A landscape with many valleys, sampled at points; each row gives a point and its height.
A ball rolls from a point to the lowest of its 2 nearest points, and stops where none of them is lower. Distance is the straight distance between rows; heights are no part of it.
Solom height 6.36: [128 147 116 137 127 118  62 148 137 117 195 103 126 126 107 182 157 133
 132 176 170 100  49 135 118 164 121 114 117  99 113 135  92 134]
pobe height 7.81: [116 143 132 150 191  88 104 137 168 130 108 142 125 162 140 136 118 121
 119 195 137 124 124 137 127 177 135 161 147  72 174  85 161 156]
gitub height 6.84: [156 134 177  80 150 136 183 114 145 106 156  66 153 134  95 138 160 132
 111 172 115 127 142 158 171 121 156  96 132 124 143  92 104 118]
kili height 5.17: [104 128 151 147  58 173 159 120 108 220 129 137 109 125  89 164  89 129
 186 125 134 147 100 137 104 160 163 100 150 132  76 111 157 148]
sidud height 5.39: [198 147 169  89  99 133 176  99 152 168  84 111 143 115 158 114  92 161
 142 103 126 126 183 106 132 187 102 124 117 157 119 182 132 133]
Lerir height 5.32: [120  99 171 148 150 101 112 122 134  66 149 136  58 134 131 106 133 130
 106 127 145 140 124 122 114 143 106 123 132 103 153 158 104  39]
vubon height 4.66: [140 141 134 132 101 120 149 124 137 130 126 117 159 142 166 128  83 172
 167 126 156 119 131 150 114 105 113 142 120 161 123 121 122 179]
kad height 7.74: [178 129 145 107  93 138 161 138  46 103 120 119 103 148 120 139 116 101
  54 104 140  87 140 126  96 115  90 147 103 122 157 139 122  88]
mavus height 5.54: [106 108 135 161 113 116  96 118 160 177 116 139 140 103  56 120 119 129
 159 112 104 117 109  93 145 121 143 105 108 113 112 175  89 190]
tubo height 5.31: [158 105 161 120  55 166 151 100 104 168 107 135 140 129  48 138 122 118
 118 120  88  81 114 141 167 130 176 136 129 130 144 152 162 129]
vepob height 3.26: [ 93 167  98 176  89 173 110 144 167 142 148 137 115 139 101  88 135 179
 101 105 147 136  77 155 108 144 147 148 141 168  93  68  62 178]
Lomob height 6.18: [160 165 127 118 107 138 128 162  99 135 193  87 126 126 163 188 148 115
 101 176 185  75 102 129 129 151  98 147 115  98 124 125  85 117]
Faz height 4.39: [153 211 124  89 156 124 121 141  93 214 115 108 176 130  88 167 148 138
 106 132 102 104 134 106 180 169 118  70 151 118  99 114  89 162]
bure height 4.28: [148 155 132 123 158  83  82 119 123 126 142 126 160 168 171 143 113 156
 154 128 122 114 156 168 133 133 116 126 108 145 131 163 102 134]
refi height 6.99: [150 122 172 158 128  90 136 152 106 187  99 132 139 157 118 181 150 153
 136 122 175 121 109 109 155  70  69 125 141 133 109 145 156  81]
miz height 6.44: [120 132 117 154 108  76 110 115 199 163 103 157 170 130 169 171 121 132
 132 118 169 124 164  86 174 133  95  90 154 158 134  98 139 135]
Segur height 2.24: [142 138 116 122 145 133 183  83  92 139 154 125  97 129 145 113  61 134
 214 129 125 132 145 125  73  94 142 156 109 131 127 191 140 154]
levu height 2.66: [ 87 156  85 132  88 139  83 135 159 109 155 118 124  95 114 110 177 170
 136  81 143 139  88 117 146 142 171 110 117 178 103 122  70 175]
Gup height 3.54: [120 146  76 109 103  92  75 157 192 114 152 108 140 107 187 141 125 198
  96 138 204 100 130 117 134 177 122 116 107 137 145 104  91 111]
Rit height 5.06: [103 120 155 122 149  83 152 122  62  97  95 166  69 156 142 136  96 108
 144  97 174 139 140  82  98  77 101 166 111 117 119 200 154  31]
pil height 4.81: [157 161  97 100 124 132 103 107  84 194 109 101 176 147 112 156 174 119
 100 102  94 124 137 119 151 140  97  74  87 123 114 155  91 169]
resem height 5.64: [118  99 165 136  86 164 136 112  72 165 145 114  85 122  25 131 155 111
  87 126 117 123  95 138 124 146 199 132 103  94 118 167 140 135]
Fom height 4.30: [157 117 100 149 101 115 125  78 120 168 113 120 146 133 142  78  87 111
 113  98 129 150 173 119  84 181 102  89  96  95 130 142  84 170]
zadi height 7.64: [188 121 126 106 134 136 102 133  66 140  88 141  99 132 131 114 161 134
  62 136 103  98 131 156 109 113 110 156 117 133 136 136 121  72]
viv height 6.15: [ 90 127 184 172  74 145 131 124 162  80 137 150 104 141  58  88 121 128
 133  85 126 117 100 133 139 118 135 155 123 171 144 149 116 152]
Buku height 4.77: [117 126 164 125 120 146 199 147 159 100 148 119 160 142 161  87  91 126
 160 109 119 158 183  81 190 122 112 133 174 158 150  99 145 112]
dip height 8.40: [128 153 144 113  63 164 125 177 135  65 141 159 138 145  83 180 142 105
  97 125 138 103  88 129 104 144 182 112 151 139 118  58 160 131]
fizad height 9.20: [138 156 123 113 124 111  85 120 131 155  93 129 184 167 107 112  85 167
  97 124  99 111 107 110 127 190 147  87 113 106 100 111 117 181]
zaki height 7.59: [ 79 121 153 141 185 116 157 127 197 110  95 144 146 175 154 118  89 115
 160 189 139 160 126 120 158 124 114 125 137 114 147 101 167 152]
Bunaz height 3.67: [126 194 112 159 184  99 114 193 114 136 148 154  93 154 181 101 119 119
 161 116 132 139 125 125 132  97  96 176 178 116 136 139 137 120]
riso height 3.88: [163 102 156 141  75 156 136  98  72 149 117 153 138 133  86  98 109 123
 143  87  41 130 138 169  92  69 157 117 112 158 134 122  95 152]
mepu height 4.13: [ 79 139  91 160 153  91 114 210 124 129 150 146  94 149 145  91  75 145
 134 107 146 155 107 133 105  85 102 146 147  97 153  77 150 117]
gaz height 5.79: [132 130 130 114 148 117 104 118 151 179 160 123 150 122 160 141 105 156
 142 176 129 107 114 106 155 195 103 118 164  95 111  91 123 125]
deta height 3.85: [144 200 111 150 103 160 120 178  96 200 119 143 147 165  53 156 139 128
 102 136  94 110 114 124 173 174 154  83 160 128  82  71  91 172]
pefi height 5.91: [ 78 112 167 198  79 176 177 120 116  84 143 133 113 154  65 103  91 105
 114 114 133 131 108 167 125 148 120 169 138 148 137 125 172 118]
popa height 4.18: [137 165 126 123 136 117 187 190 127 104 185  98 128 128 170 114  81 155
 181  59 121 169 166  99 148 126 124 117 155 153 147 115 135 157]
Zal height 4.70: [146 133 195 100 118 165 178 117 112 104  94 145 168  89 102 125 121  97
 127 146 132 102 123 117 129 125 115 124  84 139  87 151 126 190]
Bof height 3.27: [103 164 126 159  97 195 143 180 126 178 125 129 159 174  41 122 130 136
 122 141 123 105 108 121 143 107 146 111 131 156  95  70 108 174]
Beg height 4.31: [154 126  95 132  84 156  79 126 186  96 133 140 105  57 127  89 140 161
 118 123 141  78  73 132 106 140 120 160 108 137 120 173  99 126]
potu height 8.75: [172 119 120 150 131 124 105 138 150 163 145 141 151  97 150  62 121 128
 107 124 103 120 185 113 168 103  98 109 148 136 152 122  62  95]
nir height 8.27: [ 65 175 127 129  87 187 150 167 155  92 114 160  95 164 104 166 141 119
 128 145 149 149  68 134  96 134 183 114 135 124 110  52 131 162]
dafiv height 6.89: [154 172 141 124 148 113 144 102 192 106 118 130 145 156 142  64  96 105
 148 119  96 118 209 121 145 123 122 140 143 162 133 188 136 150]
meba height 3.86: [106 120 131 135 197 107 112 105  74 134 138 122 139 197 142 132 133 103
 150 158 100 141 131 153 108  97 145 132 101 120 119 165 135 135]
Tev height 7.16: [153 100 119 126 132 136 110  65 114 125 101 130 170 170  76 148 155  87
 125 151  29 107 102 165 164 120 180  95 116  97 153 146 125 149]
ditob height 3.97: [137 100  56  94 134 127  69 141 181  86 139 127 118  74 180 123 144 163
 115 152 160  84  81 100 107 144 131 123 116 122 119 129  85  92]
zet height 5.47: [117 130 129 129 138 131 104 162 131 131 159 113 149 134 120 123 111 150
 138 169 122  80  81 110 178 168 108 129 155 154  88 130 162 102]
Suzuv height 4.78: [136 145 106 118 138 129  99 117 180  98 102 153 113 124 181  91 142 102
  83 150 160 125 181  90 118 159 104 155 137 116 147 128 119 141]
Nule height 4.62: [151 106 102 124  85 145 103 111 140 117 142 114  92  94 103 127 115 139
 150 144 117  56  88 119 125 108 172 172 101 142 125 219 148 106]
Ratob height 7.18: [164  74 104 107 102 123 100  65 199 148 103 118 136  45  92 145 160 145
 124 126 118 116 113  93 154 171 165  93 120 129 131 164  97 111]
gapo height 4.71: [141 108 134 109 175  97 148 172 111  87  96 166 127 130 207 122  79 105
 158 124 140 130 151  87 112  61 115 140 114 116 121 178 160  57]
zosan height 5.96: [146 117 126 144 113  97 109 107  83 164  87 169 160 148 159 207 159  80
 107  99  93 109 154 137 137 152 106 114 148 133 147 152 187  97]
Sorut height 1.41: [151 150  73  99 132 127 150 117  84 209  97 104 141 159 129 162 173 151
 121 149 133 119 116 174 140  56 147 175 115 152 127 130 149 153]
Vuk height 5.68: [116 120 141 137 109 121 169 126 101  74 191 123 110  81 184 173 126  94
 153 150 192 140 141 140  91 106  98 137 118 112 176  92  80 106]
lav height 9.02: [119  84 135 113 106 162 102 100 128  86 119 139 203 126 146 132 121 153
  95  94 111 161 111 123  74 207 160 100 116 149  91  62 143 167]
lipab height 6.14: [122 158 112  91 152 130 133 115 168 195 129  93 121  88 118 128 144 135
 171 126 112 145 156  80 168 135 128 102 160 143  80 145 110 127]
Puz height 5.00: [114 132 122 143 105 128 129 132 128 106 183 100 147 160 111 157  89 133
 137 108 140 131 108 153  85  91 145 104 107 136 140  86 116 160]
sevav height 5.84: [ 70 160 106 156 134 125 106 151 177 138 130 118 114 127  53 110 114 135
 150 127 137 140  71  99 131 138 125  98 120 109  84 120 108 156]
miseb height 7.85: [125 144 129 106 117 125 132 150  64 105 148 108  73 141 113 129 107 127
  90  84 152 132 132  92  78 102 126 137 136 117 111 113 145  78]
miri height 4.44: [163 161 152  93 142 137 101 142  96 125  91 148  99  93 144 112 149 163
 150 127  83 127 111 166  75 133 116 133 103 144  96 129  95 152]
Fegu height 3.72: [151 128 143 118 186 125 195 149 159 133  66  99 157 145 125  44  89 139
 144 141 165 140 134 102 142 106  72 170 111 105 104 138 168 135]
vav height 8.61: [131 115 122 147 112 145 142 143 145 155 139 145 110  65 184 101 124 133
 153 124 158 127 169 105 116  80  73 133 140 130 122 133  92  80]
zap height 3.45: [104 158 123 119 143 109 108 162 123  65 105 138 132  97 151 108 151 128
 126  76 133 128 157 107 147  93 123 153  84 171 109 203 141 143]
nul height 6.42: [123 181 128  95 192 143 112 150 142 143 133 116 113 110 102  94 140 113
 137 118  53 143 128  78 154 139 133  85 169 133  86 105 113 144]
dukir height 6.26: [127  77 113 159 141 162 116 114  91  67 137 125 139  93 121 154 229 104
  99 147 129 157  85 142 109  94 118 127  92 118 146  96  88 129]
Kulen height 7.36: [ 80  97 127 147 174 113 108 129 156 131  89 145 168 170 142  83 119  92
 107 189 138 135 145 107 186  90  94 144 130 128 100 143 171 126]
bafeg height 6.19: [137  94 141 159  55 160 147  98  90  97 232 102 116 129 124 146 135  76
  89 103 158 136 156  97 126 152 110 104 134 132 135 128  87  81]
lotu height 3.03: [ 60 117  98 180  77 110  82 130 145 116 154 130  90  98  91 145 161 154
 124  96 156 133  80 154 135 154 144 161 125 153 121 173 161 142]
tanit height 5.56: [161 132  94  64 135 128 143  58 161 131  78  97 172 119 141 147 175 126
  95 162 102 110 145 166 135 192 151 126 114 133 155 134 128 178]
lat height 6.95: [130  81 161  84  78 184 172 150 136  74 185 139 168 105  92 136  88 113
 155 160 131 126  80 184  90 152 207  81 144 118 101  69 149 122]
ren height 8.28: [104 122 128 124 176 132 211  91 119 145 123 147  93 106 153 149 154  93
 171 132 115 173 172 153 121  94 117 156 197 135 165 105 167  92]
tumif height 3.46: [180 126 168 135  96 128 132 112  78 152 119 152 123 111 114 145  81 146
 202  78  67 115 130 144 105  65 152 114 110 155 102 170 140 143]
gige height 2.97: [ 97 112 122 128 142  93  94 157  94 104 121 124 116  90 145 127 163 182
 123  73 132 119 140 180 108 109 155 164  61 166 116 218 127 126]
nalos height 4.22: [157 115 159 104 183 109 157 132 126 171  76 128 133 132 147  99 115 101
 130 142 140 137 151  86 126 101 101 141 135 103  92 180 163  90]
Zosa height 2.85: [141 128 100 104 169 105 155 138  68 122 168  92 131 151 190 141 129 165
 129 140 187 119 175 129 143 108 121 185  89 147 146 182 119  78]
gam height 3.58: [129 130  72 171 140  67  49 146 154  83 113 137 135 143 124 171 176 149
 101 105 137 114 133 128 137 139 140 134 143 136 168 133 157 111]
zata height 6.63: [147  90 157  90 136 142 150 111  88 151 147  81 152 120 107 134 141 114
 107 169 106 129 124 137 172 148 106  81 132  97 142 135 103  81]
gid height 6.45: [105  73 115 132 139 139 137 107  46 110 174 144 113  85 166 146 153 113
 118 145 113 150 121 148  95  60 132 129 112 137 118 102  94 101]
Mal height 6.59: [126 166 128 137 153  74 152  96 181 167 126 152 109 189 177 145  88 123
 185 139 123 135 188 139 102 131 165 137 172 112 209 100 119 125]
Peva height 8.52: [164 124 128 135  86 143 126 141 141  67 145 116 166 144  85 192 152 123
  76 108 161 138 127 110 131 187 160  78 151 117 155  51 122 144]
zeris height 5.34: [107 130 143 130 139  77 124 125 118  93  89 163  45 120 136 125 129 137
  96  94 182 116 169 119  95 121 101 144 107 117 167 193 149  40]
ripi height 2.41: [ 95  90  93 162 136  75  66 129 128 105  94 149 105  81  84 139 170 165
 125 103 137 114 117 174 159 128 166 176  97 138 139 212 161 134]
Rosi height 3.59: [ 82 189  84 106 179 109 189 154 141 118 169  90  98 150 185 101 114 145
 185  78 150 189 166 121 146  96 136 146 151 126 132 147 130 151]
kadet height 5.18: [148 114 121 152  92 104  83 124 112 209 119 126 193 119  79 135 142 133
 138  91 105 117 123 103 166  84 110  78  91 124 109 139 102 155]
dem height 6.37: [ 99 141 159 147 113 122 128  87 194  81 118 120  78 170 118  80  99 153
 134 127 134 147 121 141 135  87 138 153 126 140 164 138 141 135]
Nisa height 3.35: [ 85 119  74 122  99 183 136 132 167  98 159 114 102  99 128 107 143 113
 152 118 115 143  98 110 108  95 174 131 120 143 109 105 108 166]
fof height 6.97: [122  80 114 140  93 170 105 106 146 114 133 166 100  79 142 146 128  98
 169 190 131 126  74 116  75 156 126 112 141  89 113 110 141 118]
Nezog height 4.08: [154 143 122 160 102 103 101 147 148 101 163 115 108 160 104 125 144 130
  84 130 148  86 138 132 163 120 119 137 157 135 167 105 121 116]
Lop height 8.09: [132 142 113  97 150 141 177 103  94 136  98 134  86 104  93 149 158  97
 121 146  87 165 144 154 112  64 162 147 136 141 162 117 143 112]
sazaz height 5.62: [138  99 164 175 121 168 187 116  84 104 126 121 126 106  81 110  98  73
 115 123  96 128 146 127 141 116  99 156 128 138 140 151 164 133]
Vapev height 6.13: [ 80 143  84 177 178  93  72 152 168 145 114 143 108 134  95  67  93 129
 154 101  82 144 113 110 163 137 125 107 158 116  96 149 156 149]
Zuv height 6.60: [133 180 157 107 143 124 177 145 170 188 126 154  95 155 186 146 105 113
 180 154 133 167 176 114 143 148 136 129 192 113 170  52 113 129]
zeto height 7.17: [121 141 164 127 161  86  95 174 106 164 107 119 106 145 148 137 158 170
 112 110 182 137 129 141 111  91 100 108 114 125 107 139 123  93]
nonep height 3.15: [161 152 149 151 193 122 120 184  89 123 103 172 130 160 182 129 146 107
 125 125 119 139 139 129 128  55 105 147 158 148 134  99 133 112]
medu height 6.32: [148 111 160 106 124 113 159  89 119 155  78 125 189 161 133 204 155  73
 116 117 129 115 153  96 206 124 105 107 128 149 117 147 158 118]
ser height 5.90: [128 150 107  94 132  95 123  76 137 138 114 129 137 146 151 159 154 142
 140 141  95 143 158 211  90 184 162 150 128 123 148 123 158 183]
nat height 5.36: [178 116 166 124 118 112 137 146 107 119 109 133 177  47  99 165 126 159
 123  95 104  63  86 150 146 180 102  99 111 145 118 148 101 131]
div height 5.19: [148 110 111 103 148 103 115  47 191  99  81 129 152 126 144 108 147  95
  83 152 122 121 159 125 153 196 110 141 136 109 160 143 116 149]
Nufot height 6.80: [137  78 159 155  74 185 127 105  99 145  82 169 128 101  87  85 156 113
  70 129  85 132 114 136 114 122 115 124 123 134 108  85 120 110]
Kof height 5.59: [105 118 152 168  64 131 131  99 118 217 110 153 127 104 115 151  97 131
 163  99 166 154 133  98 142 154 111 122 120 125  95 144 172 153]
Kepus height 3.94: [137 118 113  92 117 115 130 113  86 133 136  86  82 146 126 149 131 132
  72 175 194 134 117 141  86 169 130 169 110  86 146 124 178  90]
rusod height 5.05: [143 104 190 128 116 133 131 133 105 148  86 139 194  77  90 146 104 116
 148 127 120  95  84 131 151 128  80 127  75  91 116 176 121 157]
rep height 5.88: [ 96  93 107 151  95 167 128 144 105 106 156 111 107 113  17 113 170  81
  86 116 108 126  66 126 132 106 162 137 127 111 112 133 147 117]
gosi height 6.98: [148  91 132 130  82 165 105  88 155 133  72 147 137  67  70 105 158 101
  81 138 115 116  98  99 146 171 120 124 117 107 117 144 114 132]
nafu height 8.12: [ 71 196 132 102 147 131 116 156 160  65 107 147  81 174 140 134 135 140
 159 121 101 146  76 170 112 134 161 136 120 133 136  94 142 172]
dun height 6.41: [ 81 169 124 114 184  95  90 146 145 136 116 117  91 144 119 106 134 146
 168  84  67 162 132 117 123 124 174  87 156 134  81 165 146 141]
kome height 6.54: [ 84 149 141 108 135 116  83 180 158  59 188 109 131 125 166 150 142 150
 162 130 146 125  50 136 144 147 136 102 123 135  96 138  84 126]
fogo height 4.32: [156 180 141 114 151  90 133 160 168  91 114 118 130 134 142 117 122 127
 108 134 172 103 164 106 156 160  98 165 153 134 179 128 126 132]
Pokag height 3.77: [108 140 112 159 155 125 136 136 134 144 109 115 139 145 122  86 122 116
 112 114 136 160 178 118 111 175  95 105 130  98 122  87 105 183]
nuta height 2.22: [124 130  91 110 134 130 165 127  81 153 170  90 118 163 158 182 118 183
 151 149 171 129 123 163 126  63 156 181 112 143 140 148 159 133]
tabun height 4.20: [177 122 150 112 125 150 105 140  38 117 135 148 146 114 128  90 135 112
 109  97  54 136 115 179  62 100 127 129  93 149  96 124  86 146]
giko height 4.94: [174 103 150  92  39 169 133  95 151 121 124 116 152  78  94 123  76 142
 117 153 122  62  85 119 155 155 153 143 106 137 123 178 137 130]
roz height 5.78: [168 129  93  95 124 138 137 125 123 159 110 111 141  94 149 130 129 135
 105 116 107 115 185  84 184 160 113 120 133 159 110 154 165 127]
bivir height 6.51: [104 143 166 124 168 165 135 171 177 141 140 139 166 134 110 139  84 112
 171 196 150 129  76 105 114 123 116  91 122  59  95  40 103 138]
bod height 5.20: [117 116 145 120 148 131 107 192 120  94 211  89 114 158 168  93  76 164
 127 153 152  99  86 110 155 111 119 135 136 115 117 126 139  82]
Fufav height 3.39: [106 123 109 109 182 111 133 113  76 125 170  92 121 126 158 135 158  98
 117 176 141 142 153 143 121 137 124 146 100 118 139 176 124 101]
Zan height 6.08: [133  71 106 175 104 165  80 106 120 101 139 116 117 115  63 106 215  98
  86 106 120 150  88  98 128 107 148 138 119 124 135 127  68 122]
Zulet height 7.40: [169 130 111 116 179  84  78 135 103 135 126 133 109 136 151 114 117 147
 132 103  77 137 159 151  81  48 142 107 117 111 157 140 125  83]
Noruv height 5.95: [158 119 102 122  75 144 144 129  86 128 203 114 107  93 165 172 144 103
  96 133 187  97 160 101 110 123  89 141 138 134 153 126  79  81]
Miram height 5.04: [127 124 159 133 184 112 111 138 147  73 122 143  82 112 111  53 139 118
 104 132 111 159 126 147  89 111 123 143 143  88 162  98 114  96]
vure height 6.65: [146 111 136 113 131  82 119  97 114 164  52 143 190 145 133 183 161  91
 143 132 118  86 141 131 194  87 141 130 107 127 143 218 142 137]
Zela height 6.62: [140  64 148 115 105 173 128 103 115 131 142 127 108  90 145  90 155 136
  99 142 103 149 113 145 108  72 154 111  99 143 130  76 103  91]
Tava height 3.13: [134 146 128 139 177 128 128 173 140 166  96 133 152 121 116  65  72 140
 132  98 121 139 142  85 124 110  81 128 137 107  93  87 138 158]
pidu height 8.90: [159  87 117 123 116 129 101 125 114 142 154 132 218 126 164 131  95 177
  92 103  84 133 131 142 110 187 133  87 150 114 141  35 107 154]
nizo height 3.01: [117 151  59 132 144  97  91 163 159 124  77 120 125 106 145 162 179 119
 113 132 161 133 122 124 119  89 114 141 120 118 135  99 159 120]
gumud height 2.98: [123 113 145  97 109 115 103 144 163 118 131 100 115 137 157 192 120 163
 113 129 211  66 129 108 140 154  92 109  97 148 115 144 114  88]
nabu height 6.92: [150 105 109 134 130 111  79  55 130 152  74 172 175 136 133 143 168  98
 130 120  52 109 141 149 164 138 152 101 139 126 142 192 123 155]
pila height 3.93: [134 150 151  94 150 122 151 120 114  69  79 141 110 111 182 135 143  80
 119 142 156 120 160 119 121 101  92 165  79 153 104 216 118 129]
nud height 8.64: [135  98  75 180  91 160 116 144 177  91 151 120 187 183  93 138 139 134
  94  90 132 164 140  93 132 194 164 110 160 125 160  47 132 169]
mivu height 4.90: [ 76 117 127 122 123 126 102 161 139  97 169 118  88 191 198 132 108 168
 130 136 146 148 112 118 162 121 151 147 157 124 124 122 165  58]
koz height 8.88: [159 100  83 138 103 123  70 134 146 177  99 146 140  99 171  90 173 148
  74 131 131  97 167 102 146  71 137 111 120 168 122 146  90  62]
bivib height 4.64: [119 115 137 128  83 177 182 106 164 128 133 141 138  75  80 145  93 114
 160 131 124 128 126 116 122 171 143 113 145 129 109 113 168 156]
rimot height 4.33: [139 136 173 119 109 133 143  90 136  94 113 133 124  96 140 100 154 118
 126 137 168 123 137 139 120 124  64 147  74 150 130 168  76 160]
Fenat height 8.99: [148 109  85 118 145 142  89 123 109 187  92 150 119 108 179 110 177 117
  77 168 101  99 154 126 163  94 123 174 145 155  88 149 144  86]
todem height 6.77: [123 153 114 159 120  78 124 115 155 170  88 142 102 158 136 157 130 116
 143 124 179 121 168 102 152 107  97 126 144 136 142 156 178  87]
giso height 4.06: [ 72 143 128 122 116 156 155  98 122  72 187 139  28 113 139 149 138 114
 158 139 120 171  95 164 107 174 161 162 161 122 128 132 134 103]
zeg height 7.53: [185 141  98 117 155 113 122 142  76 120 108 156 118 138 146 103 109 122
  99 144  77  94 134 157  73  93 111 147 134  95 191 122 133 118]
tofe height 2.87: [166 144 131 102  96 175 211 124  96 128 134 112  95 133 106 116  51 133
 205  90  95 134 134 133  78  69 184 143 115 137 118 153 138 129]
dunu height 6.73: [115 122 147 123 128 181 144 155 159 115 167 121 115 121  98 109  91 107
 179 174 119 139  87 143  83 136 170  76 144  90 117  59  95 118]
suf height 4.73: [140 134 162 132 163 138 103 123 137 112 112 141 131 109 110  85 157 151
 115 125  88 134 108 157  89 191 124 124 144 122 130 120  98 128]
dubom height 6.40: [155  73 143 138 105 137 125 148  94 124 186  92 158 116 116 137 128  88
  74 126 125 140 152 104 144 122  98  82 120 114 147  85  93  77]
gapa height 5.35: [ 99 105 122 139 124 111 170 136 126  98 170 102 106 128 144 156  85 125
 161 130 157 152 121 134  76  89 142 113 115  71 204  42 113 120]
zugiv height 3.57: [ 82 108 151 190 114 132 102 125 135  83 165 166  64 107  95 137 154 130
 154 133 135 166  74 169 109 194 125 146 154 116 133 151 151 129]
lugud height 6.64: [ 85 142 124 133 163 136 151  97 197 103 127 112  96 161  95  66 126  98
 128 131  73 149 151 124 160 114 145 172 148 146 148 171 130 166]
tokop height 4.50: [ 57 123 136 115 121 127 145 102  75  86 177 159  58 173 174 165 102 121
 152 143 140 157 108 121 129 129 141 175 161 145 147 148 161  84]
gemo height 6.04: [103 132 119 157  99 108 162 106 157 183 137 127 170 119 129 155 111 140
 156 103 163 136 165 105 204 167 101  92 148 159  99 127 154 179]
Zigut height 3.75: [146 160 166 119 205 101 155 140 139 133 107 140 154 139 156 131 160 121
 142 159 136 135 158 146 156 119 107 158 174 161 151 110 120 130]
bipar height 7.99: [ 83 178 117 131 192 106  82 153 151 120 130 139 132 188 147 151 154 144
 139 172 126 131  85 146 144 124 136 141 142 130 112 103 145 158]
reso height 6.23: [147 137 136 102 148  93 162  60 146 132 101 147 136 169 170 160 102 118
 194 146 100 142 176 161 106 125 151 127 146 138 148 142 168 156]
zipu height 2.96: [ 92 180 109 127 174  93 162 112 117 174 173 105  76 152 147  99 110 138
 195 119 153 178 148 145 101 101 122 161 143 126 110 180 123 117]
rol height 2.29: [158 121  98 102 101 114 126 154 128 170  73 121 140  85 118 177 180 178
 100 134 151  95 103 141 149  93 116 151 103 143 133 132 172 126]
pivav height 7.15: [115 113 100 155 174 108  99 101 163 110 112 136 179 175 153  60 101  81
 130 149 126 140 210  98 182 101 128 138  97 130 130 196 142 131]
donak height 8.47: [133 130 122 143 124 148 203 117 154 157 102 157  96  59 148  89 129 118
 126 116 146 156 177 115 105  96  77 155 169 127 147  93 151  91]
Kebut height 6.75: [ 93 101 147 126 145 126  99 161 158  90 133 143 109  73 176 144 139 139
 173 141 140 151  84 121 112 165  93  95 144 118 114 101 120 110]
lorim height 9.11: [131 114 138 114 117 106 104 141 135 113 143 122 202 139 111 140  62 170
 114  67 120 116  86 135 103 203 167  84  93 156  88  96 131 179]
zab height 5.24: [142 121 161 149 141 116 166 126  99 104 145 127 169 153 131  99  86 104
 121  87  82 136 185 127 156 124 116 120 164 144 152 119 175 104]
golo height 6.17: [138 126 145 127 167 148 135 166 143 198 148 122 138 125 156 121  98 108
 172 183 122 141 132 105 134 154 135 111 170  72 148  32 106 162]
Lamo height 5.02: [163 122 156 109 129 109 186 114 143 151  96 116 141 129 173 129 123 178
 180 114 176 125 167 138 143 123 103 170 124 171 125 158 147 112]
Didu height 5.65: [168  80 154 131 107 137 129 128  76 139 108 170 162  76 127 180 164 123
 121  99  63  85 112 162 146 158 106 123 133 161 128 147 169 111]
vofu height 8.78: [149  80 101 165 115 157 107 112 120 131 141 130 209 192 114 129 127 111
  78 115  91 138 127 136 115 151 142  76 128 106 153  44  93 166]
kosof height 7.28: [125 125 153 151 177  76 128 151  70 119 115 141  98 147 118 122  97 160
 140  95 125 155 124 162  77  47 101 115  97 115 131 132 112  95]
vebi height 3.89: [117  92  86 100 169 114 128  98  89 127 123 105 127 117 173 127 144 119
  79 154 145 167 155 152  82 186 113 159  94  75 138 142 169 132]
Pom height 3.49: [110 156 149  86 115 124 109 148 123 152 129  83  92 180 141 158 104 154
 106 172 219  95 103 113 100 162 120 120  96 110 103 134 153 107]
rimo height 4.03: [103 121  91 119 106 173 179 125 190  89 151 110 102  86 142 135 126 107
 160 139 147 167 136  83 116 171 127 111 137  96 117  86 147 171]
Gem height 7.03: [136 128 148  96 140 134 130  75 138  82 124  89 184 152  54 137 162 104
 101 165  95 122 118 154 166 112 171  99  98 109 159 107 119 168]
Fede height 7.96: [110 115 124  89 115 136 157 130  90  95 119 104  93 135 106 136 146 131
 114 101 120 140 143 138 121  81 157 121 121 147 123 143 179 106]
Dutip height 3.76: [ 84 133 129 159  83 212 118 134 130 174 151 126 110 175  44  90 144 128
 108 143 144 121  78 153 110 180 183 124 144 159  90  80  66 167]
sisev height 4.29: [103 140  79 159 162 126 152 153 122 148 157 104 104 123 164  71 105 146
 127 122 150 168 166 142  98 132 129 154 144 108 151  70 130 162]

For each start below, name the point where the ball stops.
nabu: ripi
gosi: gumud
zaki: Segur
dunu: ripi
Zuv: ripi
Fenat: levu
vav: levu
lorim: Segur
